Each row is a point on a landscape with many valleys, with its height.
A ball rolls from a point to whichever of its 5 nearest points has the largest drop for the distance, and stops where none of them is lower. Distance is the straight distance between rows; heights are no part of it.
pemo: [  5  -1  -4 -14  -9  -7   6   0  -4 -13  -5   2  -6  -6   2  -2   4 -16
   8   2  -1  17  -1   0   0 -10  -7  -6   3  -5   0   7]  (h 427)
rab: [ 11   4   0   3 -16  -9   0   0  -6 -11 -19 -10  -6  -9   5  -9   4 -21
   6  15 -11  16 -10  -9  -4 -18  -5 -20 -14  -9  -3   4]  (h 119)
Pifub: [ 10   7   5  -3  -8 -19   2  -1   1 -13 -16  -4   1  -6   3 -16  10 -22
   4  16   2  -1 -16  -8 -10 -12  -3  -4  -1  -7  -1   7]  (h 72)
Fifin: [  3  12   7   2  -5 -10   0  -3  13 -11  -5  -3   8   7  -9 -16   5 -12
   3   9   5  -8  -9 -17 -17   4  -5  10  11  -6   9   6]  (h 125)
Zazi: [ 14  17   1  -1  -7  24   8  32 -23  12 -13   8   4 -15  14  -3 -15   3
  13 -11   2  16   9  -2  24  -1  -4 -17 -13 -10 -23  -2]  (h 194)
kavez: [-11  -1   1   1   1  19  -6  22 -10   0  -7  21  -4 -10  12  17 -13   9
  20 -15   3   2   9  20  22   5  -7  -8   0   9   3   5]  (h 460)
bubuk: [ -8 -19  -1  -9  32  -5  -9  -2   5  18  16  -4   4   3  -3  18  -3  18
 -17 -14  13 -19   5  15  14   7   8   3   0   0 -13 -15]  (h 160)
sobef: [ -3   3 -13  33 -16 -10   3 -12  10  11  18 -18  -1   5 -14 -22  11  24
 -32   5   0   2   2  -2 -25 -18   7  21   4   0  13 -14]  (h 490)
Pokir: [  2   6   6  21  -8  -4   0  -9  11 -11  -5 -16  13  24 -13 -11   2  -2
 -18  16  -8  -4 -21 -21 -27   5  -2  13   8   0  16   3]  (h 24)
tafim: [ -3  -3  -7 -14   7   0   5  -9  11   8  21  10  -2  -3   1   4   1  -5
  -5  -6   6  -5   9   1   5   5   2  11  10  -2  -3  -4]  (h 277)
gamu: [-14  -9  -4 -20   6  -1   3   1   5   1   4  17  -9  -5   5  16  -2  -1
   6  -7  -1   8   5   6   9   7  -2   5   9   9   4  -8]  (h 303)
Kal: [ 16   9   2   5  -8  13   9   7 -17  -7 -17  10  -7 -15   9  -6  -2  -7
  17  -4  -7  18   8  -1  11  -6  -6 -21 -14 -13 -13   3]  (h 337)
deseg: [ 14   6  -4   0 -15  -3   6  -2  -7 -11 -17  -4  -6 -15   5  -8   8 -15
  12  11  -7  19  -8  -8  -3 -17   0 -19 -12 -10  -1   2]  (h 146)
zeneg: [ -1   4 -10 -14   7   2   8  -6   8   1  17  11  -7   0  -9  -3   6   2
   3  -4  10  -9   8  -3  -2   3   3  15  15  -1   1  -1]  (h 285)
Leta: [ -5  -3  -7 -18  10  -5   6   0   6  -1  14   2  -8  -3  -2   6   6  -3
  -2  -5  10  -1   4   5   7  10   6  14  15   3  -1  -5]  (h 309)
Sim: [ -9  -4 -10 -21  -3  -3   5   1   1   0   6  11 -12  -6   2  12   0 -12
   6  -2  -1   4   7   1   9  -2   1   4  11   0   8  -3]  (h 488)
lukig: [ 14   1  -2 -13 -25  -7 -12   6  13   1 -17 -27   7 -18  13 -18  -7 -15
   3  30 -13 -15 -14 -16 -12 -11   5 -20 -26   7  -7  14]  (h 253)
dibof: [ 14   1  -1  -6 -23 -10 -15   5   7  -6 -17 -26  10 -11  11 -26  -6 -12
   3  27 -10 -20 -19 -17 -16 -11   5 -14 -27   6  -1  14]  (h 293)
luri: [-13 -18   5 -11  18   2  -6  -3   7   8  13   2 -11   0  -2  27  -4  10
  -2  -6   0  -6   7  19  16   7   4  -4   8  10  -1 -16]  (h 520)
bepi: [ -3   0  -4   0  12   3   4 -10   1   8  27 -10   9   1  -8   1   1  20
 -12  -9  11 -13  13  -2   3  14  12  22  12   1  -1   1]  (h 255)
tages: [  7   5  -2  -2  -9 -14   1  -4  -7  -9 -14   2  -7  -8   1  -8   9 -17
   6   9  -2  20  -6  -4  -5 -11  -4 -13  -7  -8   3   2]  (h 168)
dori: [  4   6   9   9 -12 -14  -2  -7   6 -15  -9 -13   9  12  -4 -18  -4 -13
  -5  16   1 -15 -26 -18 -20   9  -1   6  -1  -6  14  13]  (h 99)
likis: [  6  13   1  -5  -5 -15   1  -4   0  -7  -3  -5  -2   1  -3 -10   2 -23
   3  10   2   0  -9  -5 -11  -8  -3   0   8  -5   1   0]  (h 289)
Lom: [ -6   6  -6 -11  -8  -3   3   6  -3  -8   0  11  -9  -6   8  10   2 -16
  10   4   2  18   3   5   5  -7  -6   0   5  -2   8  -4]  (h 448)
Bafu: [  6  19   3  -4  -4 -15   0  -2   5  -9  -5  -3   1   5  -5 -13   5 -14
   8   9   5 -10 -14 -11 -14   1  -2   7  11 -12   7  11]  (h 124)
Sapa: [  0   3   3  23 -11  -5   3  -9   2  -9   0 -13  16  22 -17 -12  10   4
 -15  11  -8   5 -10 -22 -25   4   2  16  10  -6  11   0]  (h 266)
Beba: [-18 -13  12  -2  23  15 -16   8  -4  12  -2  13 -12   1   7  22  -6  11
   9  -6  -4 -16  10  31  23   4  -3 -11   0  12   7  -3]  (h 439)
pivi: [-12 -22  15  -7  26  10  -8   4   6  11   2   5 -14   3   2  28  -7   7
   9  -4  -7 -10   9  23  14   9   0 -17   1  11   6 -11]  (h 391)
Beleg: [ -4   4 -11  29  -9  -3   6 -13  13  11  15 -17   3  11 -17 -14   8  20
 -29   7  -7   7  -5  -8 -22 -12   6  23   6   1  13 -14]  (h 351)
ziz: [ -2   9  -1   6   3  -2   3  -4  10  -4  17   2   7  11 -15 -10  10   5
  -7  -1   8  -6   2 -12 -12  10  -2  19  14  -3   3   4]  (h 88)
tunor: [  3  16   6  10   4  -2   0  -8   7  -8   3   1   7  15 -13 -12   9  -1
  -5   5   1  -5  -4 -13 -20   9   3  15  13  -1  10   6]  (h 341)
gaper: [ -1   5   3  16   0  -4   2 -12   6  -3  13  -8   4  12 -11 -12  12  10
 -15   9  -5   1  -3 -16 -20   6   4  21   8   2   6   2]  (h 431)
Kaso: [ 15  12   3  -7   0  26  16  37 -20  23 -12  17   6 -12  16   1 -25  -3
   8 -11   0  23  -4  -3  26  -8  -9 -17 -11  -2 -23  -6]  (h 191)
Pog: [-12 -25   3  -7  29  -1  -5 -11   8  20  16  -4   1   7  -2  23   2  10
  -8 -10   4 -13   8  20  13   8  11   1  -3   4 -12 -16]  (h 177)
baze: [  1   9  11  13  -5  -4  -2  -8  10 -16  -6  -7   9  16 -10 -15   4 -10
  -1  12   0  -8 -16 -14 -29   8   0  13   1   7  11  10]  (h 185)
ropib: [ -8  -3  -4  -8  -3  10   1  10  -5  -4  -2  19 -11  -4  12  18  -8   5
  13 -10  -3   8   7  10  11   5  -3  -8   1   6   2   2]  (h 417)
zezum: [  0   7   3  -7   1  17   4  37 -20  21  -9  15   5 -10  19   5 -22   9
   5 -11   5  18   2  19  27 -11  -9 -15 -10   8 -15  -5]  (h 144)
nivu: [ -7 -11 -10  21   8   1   2 -18   1   1  31  -8   6   3 -11   1  -2  26
 -16 -12  13  -7  20   5   5  13  10  20  -2  -1  -7  -2]  (h 287)
nunak: [ 15   8   2  -1 -15 -14  -8   1   6  -9 -15 -12   3  -6   1 -21   0 -23
   5  17   4 -10 -14 -13 -14  -6  -9  -9  -9  -3   0   9]  (h 49)
zakos: [ -8   6   4  -2   1  19  -5  36  -9  15  -9  18   1 -11  16   9 -20  11
   9 -15   5   5   5  23  25 -10  -9 -12  -8   3  -2  -3]  (h 281)
Soz: [ -1   2  -6  -8 -10   3   8   3 -11 -12 -10  17  -7  -9   9  12  -1 -13
  10  -7  -4  20   5   0   7  -1  -7 -10  -1  -5   0   4]  (h 327)
sedo: [-10  -9  10  -6   7  19  -9  25  -6  12  -7  19  -6  -1  11  15 -15  14
  11  -9   3  -3   7  31  30  -1  -7 -11   1  11   7   1]  (h 470)
fil: [  2   1   9  15 -13  -7  -5 -12  13 -13 -11 -13  18  22  -4 -13  -9  -6
 -12  14  -8 -11 -18 -18 -21   7   3   4  -7   4  14  11]  (h 115)
puzu: [  4   3  -3   2 -12   1   9   4 -15  -9  -9   9  -8  -9   9   1   6 -15
  16  -1  -4  23  -3   0   4  -9  -7  -8  -3  -5  -2   4]  (h 276)
sonuf: [ 15  11   4   1 -12 -24 -11  -2   5 -13 -15 -17   9  -7   1 -24   0 -18
   4  20   1 -14 -17 -15 -15  -6   5  -3  -6  -6   4   6]  (h 28)
vika: [  1  11   0  -2  -9  14   8  14 -14  -3 -10  17  -5 -12  12   2  -9   0
  10  -7  -1  14  11   7  12  -1  -6 -14  -5   1  -4   7]  (h 298)
Mafol: [  9  11   4   0  -6 -20  -4  -1   8  -7 -14  -9   9  10  -1 -19   3 -16
   3  12   7 -13 -21 -14 -20  -1  -5   5   2  -2   7  12]  (h 80)
pov: [  2   8   1   4 -10  12   8  17 -13  -1 -10  22  -3 -12  14   7 -11  -1
  14 -13   4  11   7  11  16   3  -4 -12  -4   2  -4   7]  (h 312)
teki: [ -3 -20  -5 -10  24  -4  -5  -7  10  13  16  -5   6   2  -6  10  -1  17
 -16 -12  20 -18  10  12   8   9  12   5   1   3 -13 -12]  (h 180)
mot: [ 17   7   0  10 -16   7   5   1 -15  -8 -23  -2  -7 -14   1 -10  -1 -14
  13   2 -12  22   8  -9  -1  -7  -5 -28 -18 -17  -9   5]  (h 489)
lisoz: [  1   0   8  21 -11   1   2 -11  14   0   5 -16  10  19 -16 -15  11  12
 -26  13  -9   5 -14 -18 -27  -7   4  14   7   6  10  -7]  (h 97)
rin: [  2   4   4  20  -1  -4   1  -8   9  -7   3  -6   8  20 -15 -12  11   7
 -16   7   0   2 -11 -15 -22   7   4  18   7  -1   7   2]  (h 361)
femis: [ -3   3  -7 -14  -1 -13   6   2   0  -6   1   7  -8  -4  -1   2  10 -16
   5   1   4   5   0  -1   0  -7  -5   9   8  -3   0  -3]  (h 741)
fomu: [  4   6   3  16  -8   2   4 -11  15  -4  -5  -4   6  19 -12 -16   5   2
 -15  11  -6  -4 -16 -17 -23   8   1  14  13  -5  13   6]  (h 56)
kovob: [ 14  20   0  -1  -7  19  15  23 -23   7 -13  11   1 -16  10  -9 -17  -3
   8 -14   2  15   7  -4  16  -4  -5 -20 -17 -13 -24   1]  (h 206)
bul: [ -9 -12  -3 -19  16  -2  -2  -5  10  12  20   6  -7   4  -2  13   3   0
  -7  -6   4  -9   5   8  11   9   3  12   9   0  -3  -9]  (h 247)
zuz: [  0   6  -3   3   5  -1   2  -9   6   1  24   0   8   5 -15  -4   4  17
 -12  -3   5  -8  10  -6  -6  14   8  24  13  -2  -1   7]  (h 252)
Nese: [ -9 -10  -9  22  -6  -1   2 -19   5   6  21 -17   3  10 -16  -3  14  25
 -20  -1  -2   8   9  -9 -13   0   6  28  10  -3   1  -1]  (h 315)
nasog: [ 16   1  -1   2 -17   1  -4  -3   1  -6 -20 -19   2 -15   6 -10  -1 -15
  11  21 -13  12  -3  -9  -5 -22  -4 -29 -21  -8  -3   5]  (h 127)
puf: [-12  -1   0  -7   2  16  -6  14  -9  -5  -6  20  -9  -6  17  21  -9   6
  15 -11   0   6   7  21  16   4  -3 -13   2  10   7   4]  (h 452)
Nere: [ -8   1 -11  15   4   5   5 -17  -4   5  25 -12   4  12 -11  -1   5  21
 -17  -9   4  -9  15  -6  -3   7   6  21   6   0  -1   2]  (h 273)
Gikef: [ -8   0  -4  20   3   4   7 -18   5  -2  26  -8   3   9 -20  -1   8  21
 -16  -6   1  -3  12  -4  -9  11   8  24  12  -5   2   1]  (h 288)
fise: [ 11   7   7  -1  -7 -13  -5  -2   7 -11 -15  -8   9   2  -2 -18   3 -19
   6  11   5 -10 -17 -12 -18  -2  -5   1   1  -6   8  10]  (h 68)
Doduk: [ 14   1   1  -9 -20 -12 -17   0   6  -5 -19 -25   2 -13   8 -21  -4 -16
   4  25 -10  -8 -14 -15 -14 -15   0 -20 -25  -2  -5  11]  (h 145)
Kup: [-13 -25   9  -9  28   6 -10  -4   5  18   5   1  -7   6  -4  31   1   7
   2  -8  -2  -9  14  23  17   7  -1 -10   1  10   1 -12]  (h 480)
zos: [ -9   0  -3  -9  -8   4   4   3 -10  -6  -1  19 -12  -6   8  11  -1  -9
  16  -9   3  13   3   8   9   0  -4  -7   7   6  -1   3]  (h 374)
Tep: [ -2  10  -5 -10   3  -8   4   0   5  -3   8   2  -2   2  -6  -6   5 -10
   6   0   9  -9  -4  -7  -5   3   0  19  12   2   6   2]  (h 360)
Sulan: [ -5  -1  -4  -4  14  -3   6  -4   7   3  26   1   4   2 -14  -7   6  11
  -8  -7  12  -8  12  -4  -4  12   7  19  18   1  -9   2]  (h 251)
medeb: [-18  -9   1 -16   4   9  -3   1  -3   5  11  13 -13   1   4  24  -1   1
  12  -4   1   4   7  19  16   8   1  -2   7   9   3  -2]  (h 449)
rulek: [  1   6  -1  19   1   1   6 -12  10  -7  16  -4   5  10 -19  -9   9  15
 -13   1  -3  -1   3 -11 -16   8   4  25  14  -2   8   0]  (h 435)
goge: [-13 -25  21   4  49 -11  -5  -8  -8  28   0  -4   3  10   1  30   7  13
  -4 -20  -4 -16   2  24  10  -2   7  -6  -4   7  -1 -30]  (h 126)
Keb: [ -1   3  -6  -3  -6   7   7  10 -13 -13  -4  17  -8 -12  10  13   1  -8
  14  -7  -9  15   8   6  16   4  -3  -9  -2   3   5   4]  (h 343)
lebil: [  3  12  -6  -1 -10  13   9  11 -22 -13 -16  18  -8 -14   8   4   1  -7
  17  -8  -4  15   5   6  14  -3  -7 -14 -13 -13  -4   8]  (h 297)
kedi: [-14 -15   5 -11  13  11  -5  -2   4   7   6  12 -15   1   4  27  -7  11
   6  -5  -1  -6   7  20  19  11  -3  -5  10  13   3   0]  (h 554)
sof: [ -7   5  -2 -16  -6  -1   6   1   0  -2  -1  10  -4  -1   2   6   3 -14
   8  -6   0  12   4   3   4  -4  -4   5   8  -1   4  -6]  (h 595)
Vome: [ 11   8  -1   4 -13   6   6   2 -18 -14 -16   8  -4  -7   5  -5   5 -10
  14  -2  -5  18   7  -7   0  -4  -7 -19 -15  -8  -7   8]  (h 314)
nezi: [ 13   5  -4  10 -17   4   4   0 -11 -14 -22   1  -6  -9   2  -2   0 -10
  12  10  -8  21   5  -8   3 -16  -7 -20 -15  -3  -6   6]  (h 396)
Tero: [ 15   3  -3  -1 -12 -19  -2  -4   3  -4 -18 -10  -2  -8   3 -13   7 -22
  10  14  -3   3 -13 -10  -9 -19  -5 -14  -8  -9  -1   4]  (h 91)
Motaf: [ 12   5  -7 -11 -29  -8 -15   2  12  -2 -14 -28   5 -14  17 -22 -13  -5
   4  24 -13 -27 -17 -15 -16 -12   6 -19 -32  11  -4  17]  (h 321)
sapag: [ -3 -11  -4 -17  20   0   2  -9  12  12  21  -4   1   6  -7  10   0  16
 -11 -12  10 -17   8   5   7   9   7  18   8   8 -10 -11]  (h 211)
pevut: [  5   9   0  -1   4 -11   3  -4   8  -9  -1   6   2   7 -12 -16   6 -11
   1   2   0 -10  -9 -11 -14   7  -1  14  12  -7   8   5]  (h 222)
sug: [-12  -2   2  -5   4  20  -4  20  -2   3  -6  23  -9  -4  13  19 -15  12
   9  -6   6  -1   9  25  23   2  -7 -14  -6   7   0   0]  (h 499)
Doma: [-11 -27   6  -3  44  -6 -13 -11   6  24   6 -10   0   7  -3  23   7  16
 -12 -19   7 -14   5  20  15  -1   7  -4  -2   7  -7 -23]  (h 142)
Ziro: [-15 -24  13   6  39  -5  -9  -8  -8  19  -6  -3   0  11   1  30   4  10
  -3 -17  -6 -18  10  25  16   5   8 -16  -4   5   5 -18]  (h 159)
biv: [ 20  -5   2  -2 -19 -10 -10  -1   4  -3 -18 -21   4 -20   4 -18   2 -17
  12  24 -18   3  -9 -13 -11 -21   2 -27 -26  -3  -9  11]  (h 117)
Gogo: [-13 -15  -1  -3  26   1  -7 -12   3  15  16  -8   9   2   1   9  -1  23
 -23 -15  18 -19   9  12   8   7   5   7  -4  -1 -16 -13]  (h 182)
movi: [ -4  -6  -8 -15  11   4  -2  -3   9   7  20   5   1   2  -6   3   9   3
  -3  -9   8 -11   2   0   2   7   4  15  18   3  -4  -3]  (h 265)
meruf: [  2  13   2   0   1  -5   6  -3   3  -8   7   1   0   7 -10 -14   9  -8
   2   3   3  -7  -1 -10 -15   9   3  19  15  -5   6   3]  (h 84)
Poguz: [-11 -14  -8 -19   9   4  -2  -3   6   2   9  10 -10  -1   4  22  -4   3
   5  -4   0   3   7  16  16   8   1  -2   8   8   1  -7]  (h 371)
sezof: [  7  11   9  -1 -14 -11  -9  -4   8 -16 -17 -11  11  13   4 -21  -4 -15
   0  17   1 -18 -24 -21 -24   4  -7  -2  -4  -2   8  10]  (h 87)
vegi: [ -3  -7  -6  -2  15  -1   1  -7   6   9  22   1   4   4 -10   5   1  20
 -12 -12  15 -12  11   0   3  14   6  14   5   3 -11  -4]  (h 233)
Savok: [ -7  -7  -6 -14   2   2   0  -2   8  -4   5  20 -16  -3   5  18  -2   1
  10  -5   1  10   6  12   7   4   0  -4   9   9   5  -2]  (h 73)
leder: [  8   5  -4  -4 -15 -10   2  -1   0 -12 -17  -2  -6 -10   6 -11   5 -22
   7  11   1  12  -5  -7  -5 -16  -3  -8  -4  -9  -2   4]  (h 118)
busu: [  2   0   2  -4  -6  20   4  35 -17   8 -13  22   0 -11  22   3 -20   8
   9 -13   5  11  10  15  26  -3  -4  -6 -13   6  -5   4]  (h 261)
Dete: [-13 -23   2 -14  24  -1  -7  -7  10  16  12   2  -6   2  -5  22   1   9
  -6 -11  -2 -13   5  22  13   6   6  -3   5  12  -7 -14]  (h 323)
gav: [ -3   3  -9  21  -3   5   7 -18   6  -3  19  -7  10  10 -13 -10  15  19
 -16   9  -1   0   6 -14 -19   7   8  17  14  -4   4   1]  (h 393)
zesok: [  0  12  -2 -11  -2 -12   4  -2   7  -2  -7   6  -1   1  -4  -8   7 -16
   3   1   3  -2  -3  -6  -8  -4   0  12  15  -1   4   0]  (h 594)
nugu: [-15 -27  16   2  35   1  -9  -5   2  16   1  -5 -10   7  -2  29   1   8
   3 -14  -6 -12   7  26  10   6   8 -11   3  13   5 -17]  (h 244)
Bepab: [ 20  11   1  13  -7  19   5   7 -16  -5 -19   0  -1 -10   7  -5  -7  -6
  11   4  -7  15  13  -7   8  -3  -6 -31 -15 -21 -17   8]  (h 471)
mus: [-10 -16  -2 -17  21  -5 -11  -2   6  19  13  -1   0   4  -6  19  -1  15
 -12 -10  13 -17   5  13  12   3  10   7   2   1  -5 -12]  (h 189)
vede: [ 16  16   3  -8   0  22  16  28 -23  16 -15   9   4 -13  15  -7 -21  -3
   8 -13  -2  19   4   1  22 -10  -5 -18 -15 -15 -28  -6]  (h 193)
kife: [  8   9   4   1 -24 -15 -15   1   5  -8 -19 -27  10  -1   6 -16  -8 -14
   1  23  -6 -26 -21 -14 -19   0  -1 -12 -22   5   7  16]  (h 107)
nabev: [  0 -14  -9   4  13   6  -4 -16   1   5  25  -3   9   1  -9   1  -1  25
 -18 -14  13 -21  15   6   7  15  12   9  -2  -1 -16  -3]  (h 256)
riv: [  6  12  -2   0 -11  15  11  14 -24  -4 -12  18  -2  -9  11  -3  -5  -5
  14 -16  -1  18   8   7  13  -3  -2  -9 -10  -4  -8   8]  (h 257)
batos: [  4   5   5  17 -14  -3  -7  -9  14 -10 -10 -19  16  22  -6 -16  -2  -1
 -13  17 -16   0 -19 -22 -26   5   4  13   0   8  14   5]  (h 190)
foluf: [  1  11  -5  -7   7  -1   8  -3   9  -6  20   1  -1  10 -13 -12   6   3
  -1   1  11  -9   4  -3  -5  14   2  19  12  -7   2   2]  (h 264)
Por: [ -6   1  -6 -11  -3   6   7   3 -10  -9  -4  16 -12 -10   8  16   0 -11
   9  -4  -6  16   5   5   8   3  -5   0   4   6   2  -2]  (h 387)
navus: [  9   6  11   1 -12 -10  -8  -5   8 -14 -16 -15  17   8   0 -19 -10 -14
   1  16   2 -17 -27 -18 -22   5   0  -5 -10   4  11  15]  (h 77)
Pami: [-10  -6  -4 -25   7  -4  -2  -4   6   0  14   8  -8   5   4  13   4   1
   4  -7   8   2   2   5   8   5   2   8  11   8   0  -8]  (h 342)
vipa: [ -6   7  -2  -3  -6  14  -2  29 -13   6  -7  20  -4 -10  15   9 -11   5
  14 -11   4   7   7  19  25  -4 -11 -14  -4   6  -5   4]  (h 423)
Lilak: [-12 -27  17   7  44  -6  -5  -9  -8  23  -3  -6  -2  14  -3  29   3   9
  -4 -18  -6 -15   6  30  10   0   7  -9  -3   6   0 -20]  (h 74)
gik: [ -6   1  -3  -1  -8  11  -3  18 -11  -5  -3  24  -7  -8  15  10 -16   4
  15 -10   3   5   8  17  19   2  -6  -8  -4   5  -1   5]  (h 392)
karu: [ -7   2  -2  27  -5  -1   5 -15   4  -1  19 -12   4   9 -19 -10  13  18
 -21   9  -8   6  -5 -10 -21  -2   7  21  10   0   8  -7]  (h 352)
moz: [  2   4   3  -6   3  23  -2  34 -11  23  -8  15   4 -10  14   7 -20  15
   5 -15   5  15   4  14  28  -7 -11 -11  -8   5 -11  -2]  (h 54)
dogu: [ 10   0  -4   2 -16  -8  -6  -1  -4  -5 -22 -12   0 -15   5 -12   5 -22
   9  19  -7   7  -7 -10  -9 -18  -3 -26 -16  -9  -5   6]  (h 98)
kizug: [ 13   4   9   3 -20 -10 -14  -2   6 -10 -20 -24  13   4   6 -18  -8 -15
  -2  20  -1 -16 -23 -12 -19   0   1  -6 -15   3  11  20]  (h 61)
Saz: [ 15  -1  -2  -3 -16 -12  -3  -1   0 -13 -19  -5  -1  -9   2 -12   4 -24
  10  12  -4  13  -5 -10  -5 -15  -1 -19  -9  -6   0   7]  (h 108)
luta: [ -5   3  -3 -18   2  -7   3  -2   5  -4  10   9  -3  -4   2  -2   9 -11
   8   1   4   6   1   3   2   0  -2  11  12  -5   5  -2]  (h 623)
biz: [-16 -12   9  -3   8  11 -10  12   4   1   0  15 -10  -4   9  22  -8  15
  11  -7  -2  -5  10  24  23   8  -3 -11  -2  14   5   2]  (h 451)
Voku: [ 18   1   6  -3 -18 -11  -6   2  -1  -7 -20 -13   0 -17   5 -21   4 -26
   6  18  -5   0 -18 -11  -9 -15  -6 -17 -20  -2  -3   8]  (h 75)
Zonu: [  5  11  -1   1   0  -9  -2  -7   6  -8   1   1   0  10 -10 -14   5  -7
   0   5   7  -6  -3 -14 -15   2   0  15  12  -6   9   8]  (h 250)
luk: [-12  -9  -3 -12   3  10  -6   9  -3  -3   3  22 -13   0  11  23  -7   9
  13 -10  -1   3   8  16  16   7  -8  -9   5  13   5   2]  (h 450)
kapi: [  9  11   4  -6   0  21  11  33 -24  16 -15  12   4 -14  19   3 -21   0
   5 -13   3  13  -2   2  27 -10  -7 -14 -13  -1 -18  -2]  (h 178)
sani: [  6   5   7  10 -11 -13  -6  -5   7 -12 -20 -19  15  11   2 -17 -12 -10
  -4  17  -4 -15 -29 -22 -22   9   0  -3 -12   8  13  17]  (h 81)
peti: [ 13  13   2  -5  -6 -19  -5   3   4  -9  -7   0   2  -2  -2 -17   8 -20
   7  12   6   3 -11  -9 -16 -10  -6   3   9  -7   5   4]  (h 111)
sato: [ -6 -12 -10   6  20  -1  -5 -14   1  10  27  -7   8   8  -8   7  -3  23
 -22 -19  13 -12  10   7   6  12   8  14  -1   0 -11  -8]  (h 254)
dufa: [ -7 -23  16   7  35   5  -9  -4  -1  21  -2  -2  -4   7   3  29   0  11
   6 -11  -7 -17  13  31  12   4   4 -13  -4   4   4 -14]  (h 203)
Tiko: [  1   4   7  24   1  -2   5 -18   6  -5  14  -7   4  15 -20 -12   9   9
 -18   5  -5  -2 -10 -18 -22  10  -2  27  14  -2  11   2]  (h 524)
meba: [-15 -20   3 -19  16   7  -5   5   4   9   7  10 -16   0   6  27  -3   9
   1  -5   0  -4   9  19  14   3   3  -4   4   7   2 -10]  (h 588)
Guf: [-10 -28   5 -10  37  -3  -8  -8   6  17   6  -9   0   9   2  30   1  13
 -11 -11  -5 -10  10  23  17  -3  10  -7   2  12  -5 -20]  (h 183)
bedo: [ 14  14   2   1  -9  18  11  21 -22   2 -14  11  -3 -13  11  -4 -11  -1
  13 -14   7  11   6  -1  18  -2  -3 -17 -14 -10 -18   6]  (h 215)
bape: [  7  11  -2  -4  -7  24   7  24 -17   5 -16  20   1 -11  16   1 -16   2
  18 -10   6  12   3  11  23  -4 -10  -9  -8  -3 -15   0]  (h 221)
vone: [  0  -3 -16  27 -10  -8   4 -21   2  12  22 -20   3   4 -15 -15  11  28
 -32   4  -4   2   4  -6 -19 -10   8  23   6  -4   8 -13]  (h 551)
Retu: [ -4  10  -3  12   7   1   3  -7   3  -6  25  -2   2   8 -12  -6   7  12
 -13  -2   4  -5   0 -14 -11  14   4  19  14  -4   4   5]  (h 272)
nudiz: [ -9   3  -4  27  -5  -4  11 -15   4   2  25 -17   6  13 -15 -11  18  23
 -25  -1 -10   9   0 -15 -18  -4   6  23   9  -1   2  -7]  (h 390)
Kisa: [ -4  -1 -11  26  -9  -3   8 -18   5   5  26 -19   8   7 -19  -8   9  22
 -24   1  -3   7  11  -9 -20  -3   8  29   6   0   2 -10]  (h 388)
labat: [  3   9  -4 -10 -13 -17   6   3  -1  -9  -9   4  -3  -5  -1  -4   4 -25
   6   6  -1  11  -9  -6   0  -8  -5  -3   3  -7   3   0]  (h 359)
zas: [-13  -1  -3 -18  -3   2   2  -2   1   1   8  17  -5  -4   8  20   2  -8
  11  -3  -2   9   6   7  12   4  -5   1   9   9   4  -1]  (h 301)
Rup: [  3   8   3  14  -2  -6   1  -9   6 -11  -1  -7   6  16 -11  -7   7  -1
  -9   8  -2  -8 -12 -19 -22   6   0  17   9  -2  11   9]  (h 246)
Nor: [  9   3  -4  -5 -11  -8   7   0  -7 -10  -6  10  -8 -10   5   3   4 -22
  12   6  -3  19  -1  -2   0  -8  -6 -10  -1  -7   3  -3]  (h 267)
paf: [ -8 -11 -14  24  -2   3   3 -23  -2   7  30 -15   8   6 -12  -2  10  28
 -20  -8   0   5  17  -4  -9   5  11  24   3  -2   0  -6]  (h 286)
lolum: [ -5   1   2  22  -7  -1   6 -14  14  -1  12 -15   4  15 -17 -13  13  13
 -22   7 -11   9  -5 -14 -23  -3   5  16   7  -2   9  -6]  (h 214)
refu: [  7   0  -4  -1 -11  -3   7   1 -17 -11 -18   2  -5 -11   8  -2   4 -18
  13   4  -8  15   3  -5   3  -9  -6 -13  -5 -11  -3   1]  (h 218)

Call two points neighbours if one is among the 5 nearest of the other. Go from one point of each pair to the other, from neighbour to neighbour, staying as low as possible. Name the highest point that can't be avoided.
Lilak, meruf => zuz
Savok, sonuf => Pami
Pokir, sonuf => fil

For each start below, name the point where the ball stops.
biz => Lilak
luri => Lilak
nasog => sonuf
sug => moz
vika => moz
kavez => moz
